Points on a hilly landscape, in no order, each with its height.
A ball rolls from a point to whichever of its 2 nearest points has the largest drop for the distance, and stops where none of them is lower. Distance is the straight distance between rows; heights are no part of it.
Q683: [140 128  84 163 110 138 197 115 144  91 184 185 175 158  56 147 171 169
  80 129 188 156 166 145  90 178 150 105 115 129 133  65]  (h 692)
Q44: [119 112  83 156 110 114 178 112 139 113 153 185 182 150  64 156 164 159
  54 138 139 148 190 131 122 166 141  95  88 108 175  63]  (h 734)
Q459: [163 107 114 137  88 132  78 128 102 153 117  99 113 138 139  94  72 115
 176  82  74 115  63 190  87  97  90 127 156 135 153  83]  (h 329)
Q79: [125 171 101 106  87 113 109 149  84 177  87 122  76 117 124 125  71 157
 107  71  88 140 179  99 136 166 117  83 161 112 179  96]  (h 348)
Q413: [172 144 115 113 128 126  80 105  99 179 148 105  71 120 153  82  96 134
 171 110  76 111  70 128 127 110  87  65 147 139 117 126]  (h 177)
Q648: [151 153 127 133 156 112 115  82  78 134 157  87  92 147 179 141 182 105
 128 146 125  70 122 109 124  96 107  86 105 135 124 186]  (h 357)
Q347: [114 118 184 131 146  89  95  93 135 122 132  78 127  92 213  90 159  97
 136 187 150  68 119  71 119 103 152 123 102 147  80 165]  (h 708)
Q291: [155 110 135 116 121 135  98 129 133 153 113  92 130 130 138  90  88  91
 196 119  94 114  54 162  87 111 119 138 153 143 119 111]  (h 233)
Q247: [139 129 103  68  82 172 155 143 127 157 119 175 137 134  75 122 118 121
 168  75 143 160 117 161 117 175 127 161 156 111 156  69]  (h 358)
Q42: [133 140 105 143 159 141 117 121 111 129 108 126 165 125 121 137  89 114
 132 149 138 145  95  94 156 126 147 126 127 152 103 141]  (h 561)
Q469: [115  96 137  81 121 107 175 136 155 157 155 131 153 147 110 132 172 140
 103 140 144 141 185 173 156 157 140  80 110  62 135 132]  (h 252)
Q744: [151 200 104 175 124 127 159 121 104 113 105 159  83 157 129 174 160 124
  84 116 124 128 165 110  92 125 110  90  92 162 151 136]  (h 588)
Q538: [ 91  97 181 154 104 107  95 163 130 121 103  94 137 124 171 101  66 137
 111 128 121 154  96 154 140 118 127 179 142 117  96 161]  (h 269)
Q669: [143 184  90  79  92 138 149 134  90 150 108 149 114 133  73 141 113 166
  83  66 101 134 201  90 126 198 136  96 157 107 179  89]  (h 353)
Q252: [133  85 173  86 123  76 107 149 126 130 157  73 140  99 166  86 142 103
 174 121 113 100  78 146 132 113 117 126 130 127  85 106]  (h 333)
Q72: [113 107 122 108 125 125  98 141 136 141  69 138 136 143 117 119  73 102
 154 105 112 152 115 136 172 119 145 164 160 115 139  87]  (h 465)
Q212: [132 153  95 180 183 175 123  84 117 147 143 118  61 146 186 146 105 119
 148 164 116 129 108 112 134 112 101 107 142 148 135 210]  (h 481)
Q388: [ 92  94 193 127 114 110 125 173 153  93 101 113 146  94 141 121 123 154
  78 134 128 170 142 130 164 130 139 175 109  98 106 174]  (h 161)
Q163: [106 152 139 144 138 144 158 159 160  88  95 158 151 144  88 142 131 116
 121 114 147 138 150 130 109 148 147 186 139 171 133 114]  (h 439)
Q674: [125  52 175  54 136 129 143 137 167 129 148  97 167  95 106 112 154 102
 158 161 105 126 130 136 152 113 166 165 126  64 113 102]  (h 554)
Q62: [124 118 164 114 102 109 142 166 135 115 125 103 134 122 126 135 157 132
 101 117 151 158 135 154 139 133 147 105  83 122  96 156]  (h 250)
Q297: [200 157  83 162 130 166 169  72  84 120 175 140  88 163 109 153 202 120
 137 148 117  94 136  89  72 110 114  76 110 133 145 143]  (h 522)
Q453: [109 153 135 191 166 136 109 122 135 109 107 131  86 126 172 117 123 163
 101 142 135 155 102 112 149 112 117 129 112 182  92 182]  (h 296)
Q105: [104 149  87 147 124 140 139 164 127 141  90 159 119 100 137 149  71 132
 125 116 127 179 157  93 160 173 129 121 135 155 157 114]  (h 170)
Q245: [116 140 134 143 112  72  50 124 112 139 133  97  99 104 189 102  56 131
 139  91  72 101  87 175 142  91  37 107 152 117 161  89]  (h 552)
Q454: [169 117 133 136 132 180 126 112 137 131 143 133 110 131 147 115 156  83
 188 151 158 102 102 102  70 129 151 137 120 169  86 154]  (h 675)
Q400: [124  96 138  83 138 120 159  82 167 165 171 150 185 145  79 125 172 127
 104 155 150 103 180 159 161 163 166 107 115  92 120 103]  (h 112)
Q690: [140 127 151  57 105 120 135 105 142 186 155 157 163 139  63  98 155 109
 111 116 100 111 164 171 155 167 127 114 140  66 139  75]  (h 327)
Q430: [163 194  80 145 118 136 184 102  86 120 151 157  91 183  89 191 158 166
  94  85 135 121 162 101  64 138 130  92 129 156 138 105]  (h 618)
Q704: [135 105 155  83 115 157 140 118 184 147 148 138 148 122  77 112 133  89
 162 133 186 108 140 151  98 149 175 140 124 127 105  97]  (h 232)
Q896: [ 99 150 126 115 120 104 118 141  95 138 105 104 115 131 134 144 118 134
  92  94 153 147 150 141 156 119 134  95 111 120 129 129]  (h 322)
Q338: [ 65  87 168  79 137 118 144 137 187 126 115 127 155 123 110 153 119 120
 108 144 107 133 177 159 168 125 156 200 141  66 168 114]  (h 500)
Q893: [140 106  82 139 122 161 182 175 149  73 137 176 162 106 100 150 158 173
 116 138 156 198 165 108 137 168 139 113 109 121 141 133]  (h 338)
Q100: [101 115 155 104 131  74 110 166 164 145 113 112 141  78 127 121 118 126
 137 145 110 132 135 152 172 108  96 106 115  92 149 129]  (h 393)
Q590: [133 186  91 167 132 144 118 114  76 128  98 156  78 138 149 174 125 133
  93 101 107 136 159  85 132 146 113 115 114 183 160 120]  (h 557)
Q647: [155 161  91 186 127 165 153 126 115  77 158 172 131 150 108 154 160 148
 140 135 169 131 115  99  79 134 126 137 116 188 124 145]  (h 628)
Q987: [136  80 118  60 113 179 151 149 153 150 126 162 155 119  81 130 134 109
 156 111 116 169 143 163 137 158 139 156 130  80 148  94]  (h 441)
Q27: [120 107 137  81 102  88 125 167 154 173 133 113 143 111 108 117 130 124
 141 119 124 120 149 170 132 127 113  68 121  77 147 124]  (h 337)
Q512: [133 119 132 166 118 127 156 110 127 106 162 123 157 159 117  94 174 151
 123 166 201  77 142  84  83 144 179 115 114 167  80 171]  (h 620)
Q561: [145 138  95 165 134 121 141 127  79 122 129 136 184 136 108 152 139 141
  97 143 118 151 103  92 145 127 138 107 109 143 105 115]  (h 514)
Q995: [103  84 186 117 140  51  59 124 171 105 143  61 137  57 206 127  72 123
 132 138 124  86  71 158 135  68  84 156 143  94 104  96]  (h 774)
Q346: [171 164 126 102 127 136 108  96  95 146 141 120  92 152 113 125 169 103
 136 108 125  79 132 118 111 111 123  77 104 144 122 139]  (h 407)
Q201: [109 101 108 130 134 160 140 179 163 103 101 156 135  86 122 141  99 146
 135 131 137 200 152 114 166 160 136 138 119 129 144 137]  (h 264)
Q19: [109 100 134 149 121  81  61 132 138 156 124  80 129 105 186 107  52 142
 152 120 111 101  84 186 132  82  86 104 139 130 141 119]  (h 591)
Q562: [118 105 122 136  89  96 104 165 113 144  87  99 120 136 153 106  63 127
 149  71  68 148  95 187 117 127  97 150 161 138 168  72]  (h 425)
Q699: [143 123 149 102 114 145 124 129 134 157 126 109 133 147  96 101 121  71
 160 112 149 120 115 163  81 123 139 130 135 118  98  95]  (h 70)
Q550: [176 155 110 132 132 181 148 124 151 109 149 184 117 140 111 131 170 104
 171 123 184 110 115 121  63 132 135 143 130 165  98 122]  (h 658)
Q900: [ 94 126  78 119 129 119 137 154 100 152  70 136 105  95 150 137  89 147
 101 105 126 163 203  89 175 181 130 107 139 118 188 101]  (h 262)
Q980: [146 161 106 108  84 171 127 136 122 151 112 170 101 135 101 128  90  97
 197  91 126 146  89 142  98 154 107 159 151 157 160  99]  (h 227)
Q371: [113  75  92 155 130 143 169 151 127  84 145 159 184 122 105 146 170 189
  93 173 122 180 165 103 158 147 138 121  88  96 150 152]  (h 394)
Q831: [142 113 135 141 116 149 171 120 163  91 170 160 179 145  79 102 166 144
 119 148 215 123 152 122  91 163 178 142 128 137  74 126]  (h 574)
Q655: [142 152 102 150 151 169 127 138 120 119 120 109  67 162 133 120 101 107
 170 100 151 142 113 143  83 114 110 112 159 155 132 157]  (h 413)
Q750: [150 178 111 101 126 120  99 114  70 154 114 108  97 153 117 147 119 137
 103  79 122 116 136 124 132 111 122  69 132 126 128 131]  (h 386)
Q374: [ 96 124 183 102 129 103 136 128 171 126 129 134 166 128  84 155 152 112
 100 153 128 106 145 138 152 108 166 178 112 115 114 110]  (h 556)
Q223: [107  91 145 152 131 117  73 109 131 146 139  72 105 138 197  88  70 132
 171 135 134 102  68 152 125  98 123 131 144 154 112 172]  (h 619)
Q549: [ 88  82 110  70 127 135 158 150 135 147 145 128 131 148 126 139 146 157
 119 119 119 159 201 163 166 155 129 114 127  62 174 142]  (h 324)
Q135: [125 145 132 201 131 162 128 126 144  68 135 172 149 138 119 145 114 140
 113 155 169 130 124  82 105 126 143 177 117 176 100 174]  (h 583)
Q966: [ 79  99 142  79 149 115 114 152 166 123  91 121 145  77 120 143 108 118
 121 144  88 153 165 139 180 113 124 154 117  74 188 123]  (h 448)
Q82: [176 136 119 115 154 176 128  88  93 136 143 115  78 163 126 117 185  73
 170 109  87  88 109 139  95 111 106 135 139 130 139 157]  (h 454)
Q639: [110  92 188 110 153  81 101 114 150 115 126  84 165  71 171 103 141 127
 126 189 148  83 106  71 157  96 171 150 122 122  69 133]  (h 724)
Q770: [116 116 173 153 121 118 132 130 157 105 127 142 179 129  98 143 147 136
  99 171 150 101 129  99 125 115 172 181 109 145  95 151]  (h 524)
Q956: [188 116  95 149 163 174 148  65  99 120 162 126  97 145 131 125 221  81
 154 165 104  67 136  90  93 113 121 103 120 129 147 164]  (h 493)
Q834: [173 176 100 117 115 162  92 128 111 166 109 153  79 135 117 104  87 124
 178  98  77 122  81 123 112 134  89 103 168 150 146 128]  (h 44)
Q707: [172 182  84 141 107 149 205 113 127  97 186 178 135 163  84 162 165 161
 111 104 201 141 150 131  58 164 142  99 129 153 120  87]  (h 652)
Q640: [140 186  72 184 161 174 134  99  96 126 127 157  78 149 146 156 101 125
 134 134 109 148 122  88 127 128 102 118 134 180 149 148]  (h 519)
Q130: [134 108 114 177 157 174 105 110 127 139 141  80  49 155 180 122  99 103
 174 131 104 122 101 162  89 102  94 122 153 132 157 193]  (h 452)
Q530: [105 143 163 134 139  69  88 135 105 128 133 105 112 107 199 129 125 127
 112 127 129 129  95 143 175 102  85 123 112 122  91 137]  (h 297)
Q679: [ 88  71 152 120 113  99  99 167 150 133  82  98 147 122 155 124  59 116
 132 110  96 155 110 170 152 112 132 184 153  92 149  98]  (h 373)
Q745: [119 109 136 125 133 162 180 152 187  75 141 177 187 130  69 130 147 140
 112 138 175 158 165 142 112 166 164 190 139 117 115 119]  (h 517)
Q40: [ 92 117 205 123 151  65 100 135 177 111 107  99 145  60 173 129 121 149
  92 191 144 104 103 109 158  81 143 174 131  89  83 159]  (h 739)
Q190: [125 188 104 170 161  99 126  90  62 124 122 110  91 146 180 166 160 151
  82 139 120 120 118 106 139  89  98  91 109 139 130 169]  (h 301)
Q500: [ 79 104 179 110 162  77  81 132 182 115 105  90 126  53 168 125  87 151
 123 157 126 127  84 138 187  75 125 169 141 106 120 129]  (h 754)
Q243: [137 106 174 136 127 135 131 110 132 127 143 102 127 125 166  85 162  84
 173 171 132  78 105  78  84 125 170 162 129 166  76 151]  (h 690)
Q727: [115 144 132 180 154 165 113 131 129 104 103 112  82 149 164 107  78 126
 133 118 127 167  93 130 122 127 119 161 151 175 106 179]  (h 356)
Q428: [140 131 150 108 132  92  89 133 109 142 141 107 106 114 155 106 143 117
 153 109 103 112  80 138 160 100  97 113 117 147 100 121]  (h 270)
Q563: [111 160 147 183 153  90 112 113  90 120 138 116 110 133 198 124 155 144
 100 160 128 124  96 111 164  96  97 132 115 145  80 170]  (h 223)
Q244: [132 180  98 124 126 121 139 122 103 128 102 163 156 145  68 145 140 129
  69  94 114 115 176 112 131 157 125 110 117 146 167  89]  (h 184)
Q534: [135  84 141  90 132 161 146 146 155 118 116 139 168 103  83 126 136 113
 164 150 114 163 112 121 163 120 166 181 135  96 116  97]  (h 505)
Q941: [111  94 113 154 136  99 143 141 122 116 136 150 206 114 109 149 162 161
  98 174 118 140 130  99 176 122 141 126  93 108 135 130]  (h 450)
Q575: [121 142 115 165 137 119 140  81 107 125 162 128 147 187 122 137 178 133
 111 162 176  67 137 107  98 120 153 122 108 157 114 160]  (h 651)
Q723: [135 163 112 108 130 143 158 126 141 124 123 160 161 158  63 147 148 113
 112  95 148 119 152 148 111 160 144 133 134 153 136 102]  (h 342)
Q860: [186 188  85 113 110 165 144 118  84 172 138 158  72 153 104 140 118 143
 169  95 110 123 108 103  81 131 111  97 165 135 126 124]  (h 183)
Q488: [ 95  66 189 103 129 120 135 142 159  78 133 118 162  88 136 120 154 165
  90 181 115 150 157 118 175 116 140 181 108  55 115 196]  (h 239)
Q474: [ 86 134 125 136 112  79  91 153  87 137  91  76  98 116 189 102  58 127
 118  72  81 140 120 165 144 133  82 121 155 137 176  87]  (h 492)

For each start below, name the point where the ball stops.
Q707 -> Q563
Q243 -> Q770
Q674 -> Q834
Q512 -> Q244
Q561 -> Q105
Q995 -> Q699
Q374 -> Q400

Call two points neighbours if one is among the 2 nearest of the other. Go from one point of each pair to the other, from neighbour to neighbour, staying as low as possible. Name the highest point that can't be avoided.
Q563 and Q428 -> Q530
Q699 and Q428 -> Q252
Q105 and Q244 -> Q669
Q400 and Q770 -> Q374
